Each row is a point on a landscape with many peaks, with its height.
A climber steps from a point to the highest of its 2 nearest points, and stops where none of them is higher. Distance is the straight distance between rows; heights are no part of it.
(913) h=2.25: [122  69  98 123 131  94  91 105 105  93 106  80  95 111 109 107 132 103
  89  69 101 104 114  73 120  92 111 113 113  96 106 108 105 110 142  88
 103 102  83  95  77  88 100  90 106  98  89 118 102  98 114 116 103  99
 114 120 108]
(1087) h=5.16: [ 95 121  92  94  78 121 127 116  88  96  96 127  95  98 105 110  71  89
 102 141 115 109  81  99 104 119  92  94  65  89  90  66  92  79 115 122
 110 135 100  95 106  99 113 106  66  92 112  75 123 116 124  71  74 101
  82 107 119]
(267) h=3.79: [107  99  99 114 125  99  84 111 108 122  90  93  93  98  88  94 117  95
  75  92  56  98  74  66  96 117 125  95 113  85 109 112 112 100 131  70
  91 104 103  96  94 100 105  96  91 113 104  84 111  86 100  90 100 110
 132  96  75]
(465) h=5.42: [ 68 110  77 100  99  73 137 118 144  96  98  85  92  52 126  99 128 121
  93 106 102  88 107  95 103  93 101  57 127  90 115 118 106  96 104  95
  86  76 127  94  89 142 106 120 111  69 102 126  82  91  98 102  92  84
  99  99 104]
(569) h=2.79: [ 88 107 110  89  95  92  90 131 103 128  94  78  85 121  81  95  99  93
  96 105 107 101  91  94  87 100 120  94 132  84  69 108  79  87 102  81
 105  82  98 113 101 107  85  85  64 106  92  82 122  83 125  57  71 135
 107  77  81]
(867) h=5.90: [ 90  68  82  87  90 106 120 114 120  69 104  48  82  82 133  94 119 101
  66 107 108  99  92  79 113  83  84  89  99  74 115  88  94 107 149 100
 113  91  70  96  79  82  83 105 121  94 114  94  86  86 103 102  82  98
  93 132 106]
(747) h=3.69: [ 80 109 108  79  82 110 103  74 115 103 114  74 105  97 111  96  88 106
 124 103  95  98 112 115  66  86  74 119 106 111  78 110  98 118  53  96
  99  81 106 105 101  75  68 100 122  73  94 105  74  76  96 120 116  80
  83 107 111]
(233) h=4.76: [ 70 114  73  92  87  75 145 135 131  96  92  91  68  86 135 105 119 109
  70 100 110 107  91  79 106 102  94  72 128  81 135 113 116  77 109 116
  85  80 107  99  93 135 110  99  92  84  99 110  76  94 106  96  70  91
  94 107  94]
(872) h=3.36: [103  67 119  97  99  91 121  90 136  98  84 115 107  72 106  89 113 114
 119  84 113 101 112 110 121  76 121  83  87  92  73 118  69 106  83  88
  94  51 143  71  82 129  91  98 129  76 118 104 108  87  88 104  99  80
 100 102 100]
(733) h=4.16: [114  87 113  99  93  91  95 124 112  99  95 109 126 106  96  98  87  97
  99  89 116 103 111 107 111 116 120  88  81  88  81 112  89  99 109 116
 120  82 109 103 110  90 128  89  80 106  85  86 134  89  90 106  83 121
 126  83 120]
(883) h=3.45: [118  93 101  93 113  82  67 107 103  93  85 113 108 125  86 118 120 100
 126  83 124  86 135 119 116  97  89 118 103  97  92 133  93 107  60  93
 122  82  97 107  78  98  79 125  94  81  65 124 127  89 107  99 103  98
 122  75 111]
(419) h=3.06: [103 107  95  70  90  90 114 102 103 116  84 104  93 107 132 109  78  91
  96 110 119  98 122  86 116  88  98  99  95  77  88 121 102 119  80 120
 104  77  96 118  77  88  79  99 113  78 100  82  99  77 100 105  78 105
 103 101  86]
(833) h=2.02: [ 94 101 127 104  90  98 105 111  78 115  99 101  87  97  93  82  72  96
  99  96  79 102  76  95  94 103 121 105 116  96  79  96  93 101 122  82
  88 113 134 114 118 108 101  84  79 104 110  53  94 104 103  64  93 112
  69 100  89]
(801) h=1.80: [107  71  96 126 135 114 106  88 106  75 104  60 104  96 102 102 120  95
  71  81  73  93  98  89 107 101 100 101 105  97 115  99  95 118 128  91
 108 108  75  77  78  82  96  93 144 111 115 124  78  83  89 126 128  99
 119 113  87]
(687) h=4.52: [136  93  94 112 125  97  77  86  84 122 101 102 111 101  85 102 101  96
 105  89  69  99  97  89  91 116 115  98  93  99 112 105 103  88  92  75
  89  91  92 113 103  78  88  98 100 109 105  63 117 105  99  87 121 104
 122  97  85]
(1180) h=4.15: [ 83 122 109  91  88 104 102  66 110  97 119  74 104  84 127  91 119 104
 101  97  97  98  97 115  74  95  76  95 130 126  96  92  91 114  70  94
  94  74 107 119 105 113  65 108 115  72 105 106  69  86 104  96 117  89
  71 103  84]
(930) h=1.11: [122  54 103 118 111  99 104  84  89  72  88  89  95  93 117  96 113 116
  84  96 121 108 115  94 135  87 115  89  71  95 111 107  91 119 118 130
 112  93  83  88  70  91 111 107 145  95 132 135 112  96  74 145 109  95
 112 119 114]
(412) h=2.80: [ 80  77 121 107  93 102 111  95 116 116  87 102 102  93  68  87  96 100
 118  98 120  98 110 112 105  70 128  79 102  89  70 112  84  89  84  88
  79  60 124  62  95 120 110  65 120 116 104 108  87  81  97 107 108  85
 117  93  87]
(939) h=1.79: [120  96 123  91  75  89  97 101  78 109  92 118  92 118  90 100  91  92
 107 104 145 112 124 108 120  94 112  83  94  89  80  82  94  83  67 106
 103  76  95 101  91 109  98  99  77 120  91 127 116 107 101  89  96 119
 114  90  96]
(417) h=2.21: [119  99 113 120  91 107 100  87  70 104  99 126  86  78  92  87 106 114
 113 117  94 113  82 112 107 107 107  74  86 111 116  81  94  83 121  94
  74 112 104 107 124 117 107  95 107  99 130  90 102 139  93  90 120 102
  73 110  96]
(1043) h=0.50: [ 91  96  91 111  99 113  91 104 106  87 101  97 101  60  87  91 118  99
  83 140  99 101  86  91 111 111 117  72  85  82 104 106  93 105 132  95
 102  86  89  77 101 130 120  92 129 103 123  65 100 114 100 101  96  82
 104  81 113]
(1213) h=3.52: [116  99  97  93  98 103  62  95  69 120 106 109  69 122  77 110 104  98
 110 110  90  99 104  94  79  87 106 146 102  93 108  97 108 111  73  85
  96 125  57 127 101  79  81 105 111 114  77  68 102 111 107  93 127 104
 102  92  88]
(1200) h=3.64: [110 104 122 114 117 125  76  78 113  92  93 110  92  81  69  85 122  96
 122 102 125 104 116 111 100 102  96 100 102 101  83 100  82 111  98  76
 105  88  84  93  93 128  93 109 104  99  99  93 107 115 108  85 117  72
  97  98 102]
(1152) h=6.38: [ 84 111  79 109 121  75  87 108 119  85 121  94  85  73  83 101 142 133
 107  73  71 106  87  85  96  94  94 110 134 104 136 120 120  83  80  86
  74 101 110 115 109 126 106 120  87  80  87 136  77 109 105 117 121  85
  88 101 105]
(337) h=2.64: [112 118  78 111 124  81  80  81  86  82  98  90  96 107 118 104 108  98
  72 132  70  63 100 118  95 122 104  96  76 105 130 120  96 140  83  96
 108 115  77 119 107  81 103 117 130  84 107  80 122 106  93 103 101 121
 109  68  64]
(348) h=4.63: [ 83  61 113  98 118 108  96 100 130  97 101  74 136  88  81  89 106 116
 113  43  84 102 119 123  75 108  87 105 125 110  68 116  90  88  88  54
 103  68 136  98 105  88 101  99  96  81  79 118 102  73 106 105 100 101
 109 101 120]
(402) h=2.10: [106 120  97 100 127 111  89  81 107  83 108  79 101 107 117  96 119  96
  99 109 103  76 120 113 103 102  79 110 100 113 112  96  96 151 104 101
 134 111  66 112  86  83  76 120 121 104  87 111 111  92 104 101  95 106
 106  98 104]
(515) h=4.64: [ 98  75  96  99 103  98 101  99 110  90 102 116 131  82  92 106 134 113
 113  90 116 117 113 113 101 109  99  78  87 119 130  94 100  72  68 110
  97  68 105  93  91 130  96 122 111  92 109 144  91 105  87 129 106  71
 116 120 118]
(766) h=1.70: [ 88 112 119  83  72 111 118  93  68 111  99 112  90 122 104  89  45  99
 117 106  98 105  91 110  97 107 102 104  98 109  52  82  83  99 114 107
 103 125 119 102 121 106 106  79  85  95 108  75 111  99  99  76  83 118
  45 112 116]
(729) h=3.15: [ 85 112  86  97  90 122  95  87 110 105 100  75 102 110  98 104  97  77
  73 107 105 100  85  95  85  80  75 115 104  97 117  63 118  99 110 136
  96 116  65  85  97  73  93  87 117 140 111  96  68  95 108 108  94  89
 111 119  78]
(460) h=3.74: [ 91 103  87  93  91 129 104  81  95  94 119  75  87  98  94 112 112  89
  87 120  99  97  88 102  90  83  62 132 125 107 134  59 106 103 115 107
  93 130  66  87 117  86  91 103 123 114 115  97  64 121 119  98 123  96
  71 120  87]
(744) h=5.99: [124 110  96 104  86  88 116 131 107 116  83 128  92 115 111 112 117  87
  78 115 114 109  90  80 120 131 107  89  83  93 136 102 110  57  90 118
 102  98  96 110  93 117 105 120  68  97  98  94 134 108 108  70  77 111
 127  90  82]
(826) h=0.85: [ 93 125 106  86  74  88 119  80  75 143  93  85  91 113 126  89  65  80
  81 104  79 109  68  87 102 103 111  80 103  97  86 108 108 101  94 120
  63  86 122  93  93  90  88  70  99 113 134  84  85  91  85  79  89 123
  84 110  40]
(360) h=2.20: [125  87 113 101  82  96 103  86  78 108  84 124 117 118  99 122  77  96
 114 115 136 107 133 103 112  97 105  89  58 112  97  94 101 102  56 108
 107  81  96  81  79  93 110 100 104 104  90 117  99 106  89 104  97  88
 113 122 101]
(353) h=3.04: [106  88 122 111  97  92  84 103 105 115  86 100  81  95  71  84 111  99
 103  88 122 108 107 100 124  71 126  92 116  89  82 120  92 102 101  74
  93  74 112  93  84 132 100  88  98 110 102 102 111  96 108  87 114  95
 108  89  88]
(212) h=1.45: [133  70 103 110 125 116  94  64 104  94  93  64 120  93 118  97 103  89
  80  82  98  94 110 105 122  86 107  88  85 101 101 116  91 124 108 109
 106  84  89  71  70  84  99  99 147 106 125 124 103  81  79 124 118 107
 122 112  73]
(903) h=2.15: [ 86  83  88  70  65 118 102  95  93  98 115  89 125 101  89 114  76  92
  86 128  82 106  76  93  69  91  83 106  87  75  96  76 122  92 115 105
  95 104  81  94 120  72 109  93 111 110 123  65  79  96  80 118  89  98
  93 115 110]
(32) h=6.28: [110  99  98 105 119  79  86 114  88 114 109 122 108 117  90 115 115 120
 113  67  67  90  96 102  98 109 102 117 109 122 127 123 106  86  84 102
  91 114 119 118 112  79 106 104  87 114  87 118 111 111  88 112 122 112
 123  99  90]
(745) h=1.29: [113  64  80 117  97  99 107  95  77  60 113  84  86  88 131  98 110 121
  93  98 133 102 107  89 126  89  91  86  98  99 112  76  94 122 128 130
 112 110  63 105 101  94 113 102 125  98 101 130  98 121  90 127 102  97
  95 115 123]
(137) h=4.97: [120 133  88 118 107  94 103 122 108  87  83 141  92 104 107 106 109  86
 106 117 101  96 100  87 114 132 107 102  69 109 118  97 111  88  92 109
 124 122 106 101  90 123 100 129  67  92  86  83 139 116 112  78  90 102
 110  67 111]
(703) h=1.78: [115  92 106 107 120 121  94  70 113  84 110  71 118 108 106 104 121  86
  94  87 121  85 134 116 112 101  63  91  97 118 103  85  94 136  90 104
 130  90  72  93  74  84  82 118 127  99  94 144 118  85 112  99 101  95
 131 124  84]
(669) h=2.40: [ 73 136 120  89  89  99 110 113 102 139  88  80 102 109  96  88  79  88
  88  93  89  90  69  92  74 107  99 105 117  98  49  89  97  96 114  70
 105 100 120 101 111 108  87  87  63  97  95  71 111  94 126  54  75 125
  83 108  93]
(927) h=3.99: [104 127 100 111 116  84 133 121 115 133  80 149  81 116 104 110  95  86
  95 100  95 110  96  86 112 118 110 115  84 102 133 105 123  59  95 122
  80 129 126  81  80 125 113 103  80 111  96 113 116  91  92 113 102  88
 113  91  94]
(941) h=4.71: [ 78 110 100  97 105  97 103 101 119  89 115  85 110  62 115  88 128 124
  99  90  77  85  93 101  88  99  97  71 116 101 112 121  92 112  97  84
  89  59 120 102 110 125  77  98 113  68 112 104  98  90  94  91 104  85
  87 100  89]
(563) h=5.06: [113  99 116 120 104 101  79 105  91 101  99 105 115 107  93 100  84 103
 114  82 108  78 109 120  97 105 108  83  89 124  76  81  85 103  95  93
 115 107 107 111 115  81 114  87  75 111  81  92 124  99 101  91 101 122
 103  89 109]
(946) h=4.00: [114 107 100  92  92  87  63  90  76 117  95 101  63 120 102 100 106  95
 114 115 119 103 116 104 106  77  94 123 113  77  93 113  95 110  64  90
  98  96  74 133  98 103  67 107 125  99  95  96 102 100 104  92 120 108
 102  88  71]
(1083) h=3.51: [109 116 108  86  84 100  92  85  89 117  88 112  75 113 100  96  79  97
 122 120 142  95 125 102 106  67 107 115  91  76  73 118 104 127  61  94
 104  83  92 100  76 106  84 100 118  85  93  91 103  88 105 100 106 100
  97  79  95]
(901) h=3.19: [ 76 116  99  81  90 116  92  82 133 102 104  81 121 101  93 113 108  77
 105 106 101 103 114 105  62  86  65 135 100 101 101  99 121 111  61  99
 109 102  84  87  83  88  73 118 118 115  96 104  61  82 105 117 107  70
  95 106 110]
(40) h=4.43: [ 80 104  83  98  98 117 109  93 116  87 110  85 100  82  96  98 119 110
  88  98  70 111  87  84  80 108  80 113 108 114 122  75 102  90 120  86
  94 118  86 107 117 107 107 115 100  96  94  87  68 114 119 106 114  79
  84 117 107]
(944) h=3.03: [ 99 106  94 100  87 105  88  73  55 114 105 112  83 118  83 105  84  92
 121 119  87  87 109 110  75  96  92 109  87 107 111  76 102  97  76  96
  92 125  85 121 124  79  82  90  98 107 102  52 108 129 110  71 125 121
  75  97  74]
(712) h=3.07: [129  99  84 109 132  81  76  91  87  98 104  68  93  91 113  88 116 104
  53 127  72  87  77  93 111 116 136  74  85  79 123 124  91 134 116  95
  94  94  79 107 100  87 103 106 124  78 131  70 121 121  65 108 111 117
 118  70  63]
(422) h=4.14: [110 104  72  99 106  69 116 108 104  90 114  83  67  94 140 115 130 113
  68 104  92 103  88  69 116 108  92  82 121  82 140 119 106  90 125 120
  79  94  89  97  90 108 105 103 106  89 113 134  84 102  99 111  95 109
 112 103  87]
(305) h=2.87: [110 117  92 115 119  85  77  99  97  89 101 106  99 104 109  94  89  97
  81 130  91  73  93 107 115 104 119  82  88 100 106  98  89 118 122 113
 114 117  86 109 108  84 122 107 101 105 100  90 136 105  86  96  93 135
 118  74  85]
(1063) h=0.77: [ 94 118  97  88  56  91 113 112  69 120  94 121  74 108 103 105  85  99
 115 130 107 105  91 106 101  79 111 121  97  81 113  94 107  77  84 135
  80 122  99 108 117 109 100  91  89 111 109  89  98 108  95  91  94 107
  81  81  78]
(230) h=5.91: [108 106  88  95 103 103 125 118 122  90  88  98 101  84 138  94  98 103
  81 109  98 108  98  72 112 115 115  95  81  80 118 110 105  97 119 117
 102  84 103  87  75 102  90 109 105  81 111 101 105  89  84 117  94  75
 121 110 112]
(1020) h=0.22: [ 91  95  99  94  87 115  92  91  92  97 104  97  98  70  97  76  71  88
  90 134  81  97  76  91 112  93 114 104 101  76  88  87  97 112 145  84
 102 103 107 103 116 114 112  94 129  89 131  55  84 102  92  98  91  97
  80  93 102]
(140) h=0.79: [ 96 100  93 118 120 101 103 102 120  73 103 103 102  65  89  87 155 115
  97 121 108  94  94  97 107 117 111  63  89  94 114  99  87  97 107  93
 104  66  89  82  92 137 115 115 110  79 109 108 119 112  93 100  95  88
 118  84 114]
(992) h=2.57: [ 93  72  93  92  89 130  96  92  87  91 107 113 130  93  77  98  78  97
  95 116 106 129  85  93  82 103 105  96  69  86 104  81 101  77 120 117
  78 103  90  77 103  79 126  85 121 124 109  74  83 113  79 129 109  77
  97 109 122]
(256) h=4.86: [113 114  92 108 111  75 129 120 119 104  82 128  83  89 129 105  85  98
  77  93  95 100  86  81 127 107 114  97  89  92 122 122 116  96 135 129
  91 114 127  96  99 108 118  99  92  90 102 103 105  87  80 113  89  92
 110  97  99]
(370) h=4.26: [ 98 111  87  82  84 105 103 130  94  95 107 116  97  83 104 108  87 102
  86 132 120 104  93  91 124 115  98  94  83  74  92  90  93  87 130 106
 119 104  93 120 114 116 110 119  60  84  90  59 130 114 124  70  65 102
  85  82 129]
(584) h=4.42: [ 87  87  93  81  56 117 118  88  72  86 118  90 126 122 104 122  75 113
 102  85 116 116 107 107  57 107  65  89  95 114 110  79 113  75  69 125
 103  97  89 107 114  67 104  91  86 121  95 117  84 112  90 111  98  97
  85 127 112]
(973) h=1.50: [106  85 115  87  74  96 100  87  74 117 104 110 111 124  77 104  90  99
 114  81 129 123 107 106  93  84  87  89 109 119  82 104 106  72  51  97
  96  69 100 114 116 103  97  80  73 124  95 119 103 103 101 100 105 108
 106 106 101]
(677) h=5.32: [137  85 108 114 132  93  66  76  61 119 105 121  86 112  75 110 115 122
 117  76  66 101 105 103  99 105 119 121  93 117 105 117  89 100  72  88
  90 113  99 118 106  87  93 113 102 104  93 112 113 111  98  95 142 106
 106  98  82]
(882) h=2.30: [101 129 121 110 132 117  88  85 115 105 102  90 113 105 106 105  93  99
 109  71  66  77 103 125  94 113  89 120 106 133  91 108 100 127  96  84
 111 117 108  90 102  90  81 105  96  99  89 123  87  90 106 103 109  90
  93  98  93]
(1168) h=2.77: [124  74  91  97 101  79 105 137 106 103  97 112  92 123 105 105 100  99
 101  63 108 129 104  74 126  96 109 117 115  79 103 118 115  78 128 106
  98 104 112  97  97  91 108  83  89 106  84 100 100  97 104 106  90 100
 113 110 117]
(659) h=5.33: [ 74  78 100  97  92 133  97  95 125  82 107  89 105  90  73  96 107  92
 112  85 112 118 101 104  83  97  73 120 126 104  88  93  94  83 107  67
  93 115  96  94 107  94  98  98  92 101  86  95  81  98 125 104 112  78
  79 117 139]
(1179) h=1.05: [ 92 105 105  80  84  83 112  98  88 133 105  77  98 142 124  84  74  94
  87  80  88 102  94  93  86 112 107  83 127 109  81 121 111  98  72 106
  83  61 124 111  95  90  72  73 100  99 111 109  99  89  94  88  86 117
 114 104  49]
(1079) h=3.56: [ 72 121 104  92  84 116 104  93 113  97  99 119 132  93  83 106  59  93
 118 112  84  98 100 130  71 102  80 125  77 110 102  84 116  96  89 132
  91 131 124  75 114  89 129  84  99 107  95 110  87  96  90 129  97  88
 102  95 120]
(640) h=3.59: [ 83 107  92  70  72  94  96 130  89  88 109  96 113 113 106 114  83 101
  89 125 120  95  98 105  93 113  85 104 106  95  82  96  88 100 101 107
 132 100  93 138 120  81 104 115  64  83  74  83 134 100 109  84  66 122
  86  75 131]
(1000) h=1.37: [ 76 119 105  54  74 112 126 108  72 115 100 101 115 103 103 100  42  91
  85 138 101 117  74  97  90 103  95 106  79  73  48  84 106  86 124  95
 106 115 114 105 107  88 104  94  78  79 121  50 111  90 104  69  62 118
  61 109 107]
(840) h=1.91: [100 120 120 101 132  99 107 100 130 100  89 102 137  96 118 103  87 103
 110  66  78  73 119 120 108 113 107 121 101 113  94 125  89 120  89  98
 126 106 133  91  79  96 100 113 102  83  91 133 106  80  87 120  95  84
 109  91 121]
(755) h=2.93: [ 57 134  99  79  85 106 129 116 122 103  93  98 111  93  95 100  50  84
  92 124  96  94  85 113  80  80  80 120  97 103  89  88 126  98 124 116
  89 130 133  74 114  98 129  86 106 108 104 102  63  78  96 125  70  89
  83 116 123]
(297) h=1.43: [114 101  99 113 126 114 103  86 130  68  91 101 141  98 117 111 118 110
  99  83 120  84 129 110 118 118  79  90  73 115 115  99  85 116  81 119
 141  95  96  79  68  98  93 138 101  85  85 145 123 100 100 113  81  88
 127 100 110]
(123) h=2.61: [ 84 109 109  89  90 110  97  97 105 122 101  96 116 111  90 110 102  82
  93 118  99 108  87  92  61 110  80 109  90 113  94  69 113  91 101  93
 101 108  76  97 114  81  95 104  95 134 104  75  93 101 108  96  92 113
 100 108  94]
(891) h=6.53: [104  68 109  92 104  98  92 101  92 107 115  79  97 127 101  93  79  99
 116  41  85 113 114  97  74  96  84 136 121 109  78 111 110 102 113  72
  96 108 116 126 108  60  87  77  92  97  79 101  82  93 103 121 113 106
  83 114 100]
(603) h=5.46: [ 97  82  98  95  86  83  98 108 104  96 112 122 112  71  92  96 139 134
 102  92  97 116  85  96  91 105 102  84 113 111 127 107 119  70  71  90
  80  84 113 117 111 132  98 108  97  82 110 128  70 127  93 110 120  80
  90 105 108]
(809) h=2.62: [109 104  97  82  78 102 125  89 102 115  89  98 126 117 130 112  78  84
 107  98 127  99 122 100  95  96  83  89  82  98 107  94 108 109  64 127
 119  85 100  96  85  85  91  97 108  99 101 111  84  95  90  98  89  95
 122 111  97]
(87) h=4.25: [ 90 121 109 123 122 111  83  87 110  73  93 110  83  64  71  87 133 110
 120  96  97  93 107 124 111  92 102 112 115 122  94 101  91 134 102  72
 101 115  93 101 104 140  88 123 110  89  87 104  82 121 118  95 121  71
  64 103 120]
(851) h=2.03: [ 92 107 113  95  55 136 111  92  67 103 101 107  88 120  80  94  58  86
 114 108 131 112  95 102 103  81  96 107 105 110  67  59  87  95 120 103
 110 130 105  91 119  91 114  76  77 127 109 103  90 115 118  79  88 118
  63 122 114]
(175) h=1.58: [110  82 101 106  86  87 115 104  82  73 118  83  77 105 123  88 108 120
  88  84 125 110 104  98 131  77 101  88 134  94 108 105  88 113 142 111
  97 113  86 105 101 107 103  87 105 102 103 132  82 115  98 101 103 115
  91 122 100]
(43) h=4.59: [137  87  99 113 120  77  64  83  61 110 100 114  67 112  88 109 128 111
 103  82 114  95 122 109 120  75 105 114 109  94  99 132  90  92  90  93
  91 105  95 126  90  99  77 114 106 101  94 129 102  94 103  94 132 103
 110 105  85]
(80) h=5.27: [ 91 102  83  96  63 119 113 102  90  83 104 126 124 118  97 129  82 105
 104 121 117  93 103 103  68 119  72  94  78 114 114  58 117  81  77 136
 114 126  75  96 105  74 122 111  83 126  72 115 103 121 102 106  85 101
  94 117 127]
(968) h=0.37: [ 76 107 113 106 104 108 116  89 112 106  96  74 110  75 104  85  82  81
  70 115  85 100  72  86  96  88  98  89 104  95  88  88 103 121 155  93
  84  98  96  73  93  97 113  90 128 106 126  76  73  81  90 101 100  86
  97 121  91]
(1100) h=3.57: [123 103  84 115 116  79 110  95  76  84 101  85  87  91 134 102 122 116
  59 122  81  92  78  81 121 125 109  53  97  94 126 111  97 107 122 112
  87  95  95 105  88 100 113 113 101  84 136 108 113 112  83  96 104 122
 115  91  59]
(776) h=1.09: [ 92 103  94 104 116 105  93 106 146  72 106  89 126  85 106 108 140  97
  94  97 112  84 107 112 109 120  94  91  84 109 107 106  86 110  99 102
 118  79 100  79  80 127  94 132  93  74  96 109 122 102 108 102  81  96
 122  91 131]
(428) h=3.93: [ 98  65 118 102 116  94  94  87 139  93  96  93 122  72  91  74 108 114
 132  77  89  87 114 123  89 103 108  97 104  93  65 128  70 114 101  62
  99  67 129  76  89 106  88  90 123  79  98  81 111  78  92 113  94  82
 105  97 117]
(798) h=4.07: [116 115  97 105 115  90  88 114 115  89 100 130 103 115 101 117 116  93
 124  78 111 102 115  98 117 110  91 133  88 106 103 119 101 103  87  93
 122 118 103 121  80 114  96 127  73  80  73 103 120 105 112 111 106  96
 109  80 130]
(1037) h=5.45: [ 91  49  97  92 105 109  95 111  97  92 112  92 116 103  72  82 100 123
 123  42  79 123 103 109  65  97  97 112 133  99  86 122 112  80  88  70
  80  70 123 112 120  91  98  79  91  96  93 111  82  91  90 106 122  90
  87 109 104]
(503) h=6.07: [ 95 123  97 131 120  85  88 107 101  93  94 122  53  83  76  87 110 110
 112  98 107  87  98 108 124  80 122 107 112 100 106 104  92 108 124 100
  90 134 112 106 110 144 123 102  84 118  90 120  98 109 111 102 119  94
  93  83  92]
(442) h=2.92: [104  72 101  80 122  88  73  97 107  91 109  83 131 120 102 105 106  98
 120  69 101  83 132 114  79 102  92 106  98 104  88 117  95 107  59  87
 130  70  91 122  88  59  81  99 113  93  65 100 109  76 110  97  96  97
 130  88 116]
(611) h=1.04: [ 80 121  92  74  66 100 113 114  69 125  98 114 101 108  96 104  71  86
  95 147  77 106  73 103  81  98 100 111  88  83  96  81 108  80 106 113
  89 120 114 102 124  90 123  82  78 110 117  50  98 102 106  78  82 128
  72  88  91]
(177) h=6.58: [ 93  96  83 107  85 119 122 117  71  78 107 143 109 113 109 124  83 102
  92 129 110 106  85  96  90 125  93  89  70  99 124  57 107  56 109 144
 101 132  92  97 109  90 133 105  83 122 112  95 111 122  98  99  80 108
  85 115 124]
(208) h=3.43: [121  93  94 115 113  87  98 117 106  86 101 101 102 115 117 109  97 105
  74  93 100  77 102  95 134 104 126  82  89 107  99 101 101 112 125 124
 126  99  84  98  99  75 126  90  98 111  85 119 141  90  81 120  76 123
 138  89 108]
(775) h=0.64: [ 80 107 102  97  94  98 123 102 100 127  96  75  93 107 124  82  72  86
  59 103  67  98  64  88  92  90 112  81 120  92  89  93 117 107 136  96
  76 108 113  80 107  98 106  72 110 125 132  92  78  87  84  95  94 117
  89 117  46]
(815) h=3.31: [114 104  95  89 110  83 122 136 124 119  87 127 102 121  90  98  83  89
 102  72  79 123 104  75  99 123 101 129 101  96 102 123 116  68 108  93
  90 114 130  91 101  96 115  92  65 101  85 104 116  95  99 102  95  96
 132 105  97]
(1124) h=4.30: [ 90 123  96 106 108 119  97 100 109  96  99 131 125 107  97 115  82  97
 125 102  90  88 116 126  86 120  84 109  74 129 103  84 114  92  69 129
 110 137 109  90 111  84 120 119  85 115  81 105 108 124  94 111  92 100
  92 100 117]
(1121) h=2.48: [109 110 105  95 124 105  57  80 110  99  97  91  99 126  88 104  93  88
 124 104 110  89 122 117  86  95  94 123 102 115  80 102 101 142  73  80
 129  97  80 114  89  66  75 109 123  96  61  87 108  80 104  99 108 110
 107  79 116]
(545) h=5.00: [ 82 141 101 117 115  98  83  97 126  88  98 118  82  82  80  98 127  86
 124 129  97  87 115 111 115  98 105 120 104 101 114 109 102 116 106  97
  98 127  90  83  96 145 105 112 106 107 100  93  89 107 109  98 111  87
  85  65 110]
(1019) h=3.24: [114 102  98  93 107  89 109 123 101 117  85  99  74 112 102  94 100  91
  89  97  80 107  77  67 119 114 126  94 110  79  95 106  98  96 129  78
  93  91 114 110  95 101  94  86  57 100  93  70 127  92 123  66  89 114
 119  85  80]
(945) h=1.88: [ 96  86  98 114  85  92 120 108  74  87 114 110  81  79 107  91 109 125
 100  98 101 110  90  98 121 100 106  71 114 102 107  97  91  92 128 101
  91 105 116 118 121 128 112 105  93 100 111 121  76 132 108  88 106  92
  72 122 109]
(1022) h=8.08: [109  89 104 114 115  98  91 108  88 100 107  94  89 113  90  92  97 106
 121  54  94 112 101 108 113  84 100 128 128 121  99 103  93 106 113  87
  99 129 111 112 120  99 100  96  85 106  78 115  83 105 107 112 122 103
  82 110 122]
(641) h=3.23: [126  62 106 108  94 120  85  75  83  81  94 119 103  77  92  93  88 110
 109 114 119 121  90 101 104  87 125  76  66  90 107  97  91 105  95 117
  87  95  92  82 103 103 114  96 132 109 129 100  85 115  70 132 120  84
 100 104 104]
(770) h=2.63: [109  93  94 118 107 107  92  88  53 114 102 116  82  91  81  93  98  90
 125 128  72  98  78 110  79 107 113 103  80  95 115  75 104  96  96  99
  77 137  77 106 130  97 105  86 117 115 133  62  94 135  91  79 133 110
  79  91  69]
(1016) h=7.52: [ 89 113 102 126 107  83  86 117 116  80 105 100  81  78  85  89 111 111
 102  94 116  77 114 125 114  85 113  91 129 116  93 105  79 103 107  90
 111  91 107 116 119 134 112 107  78 101  77 117 118  97 120  85  94 117
  93  71 111]
(99) h=3.92: [104  79 109  94  90 122 108  69  93  94  95 117 128  92  99 101  97 110
 127 113 112 112 108 107  85 111  95  72  69 113 110  90 101  91  61 101
  99  71 100  78  93 104  99 108 121 101 115 110  83 115  82 121 123  69
  97 109 112]
(597) h=6.51: [ 91  72 108 101  92 111  84 107  89  82 116  91  81  95  86  89 101 102
 120  80 127 116 107 102 111  72 104 110 135 103  79  87  78 102 131  85
  97 114  82 109 120 106 104  82  88 116  83 102  77 102 129  96  96 105
  79 109 135]
(385) h=2.42: [ 66 126 116 101  68 108 118  99  94 114 101  95  91 114 101 100  69  91
  96 117 115  93  95 106 104  70 101 112 115 111  80  84 103  98 113 123
 103 127 103  87 114 105 109  79  87 130 101 107  81  94  97 101  75 109
  84 109 111]
(198) h=4.99: [107 105  91 109 105 101 107 117  93 116  95 121 109 103  98 111 125  93
  86 126  94  98  93  85  99 109 122  79  71  99 137  89 124  70  80 116
  83  94  89  92  96 119 114 109  97 105 116  88 119 108  87  93  98 100
 132  87  83]
(539) h=2.72: [ 89 150 105  95 116 117  92  79 118 111  90  92 118 111  86 116 107  74
 112 105  71  94 110 118  77 113  76 140  88 129  99  94 117 116  58  94
 108 125  92  82  96  92  73 115  97 120  90 100  84 103 111 101 118  91
  93 100  98]
(193) h=7.66: [101  99  85 106 133  55  83 118 104 100 118  98  91  88  93 111 130 130
  97  84  63  92  86  86 104  98 119 116 138  93 126 141 115  98 102  93
  65 116 118 117 119  96 105  96  99  93  92 127  95  93  90 115 124 113
 112  73  91]
(898) h=7.42: [ 98  99  86 104  97 109 110 111 138 100  94  88  84  93 125 106 109  86
  87 105 116 104 103  80 109  83  90 118 106  88 110  93 103 116 126 108
 114  97  85  83  74  90  88 100 123  94 105 107  86  78  98 122  88  65
 111 117 106]
(63) h=1.24: [105  92 106  84  91  94  97  95  77 134  98  82 104 142  88  93  88  85
 111  77 112 117 110  85  90  97 101  96 123 102  61 106  99  81  66  82
  88  48 111 118  97  96  73  70  90  89 105  98 114  85 111  77  96 118
 104  98  71]
(1047) h=6.12: [102 112 119 118 121  86  94 119 113  99 103  98 114 106  96  92 105  99
 118  80 103  93 101 113 101 118  89  92 109 123  77 107  89 109  98  71
 125  79 129 117 104 109  99 110  72  87  63  95 123  94 118  77  89 117
 110  80 116]

For each start below, name the point where the climber stops.
(968) -> (946)
(840) -> (465)
(611) -> (177)
(1043) -> (744)
(833) -> (193)
(903) -> (1022)
(212) -> (898)

Call two points neighbours if one is among the 2 nearest of the other. Go from one point of each pair to the other, from neighbour to neighbour, staying as high as possible. Name the lowest point that can't be avoided.
(1016) and (744) -> (297)
(1016) and (177) -> (640)
(1022) and (465) -> (337)
(1016) and (1022) -> (412)
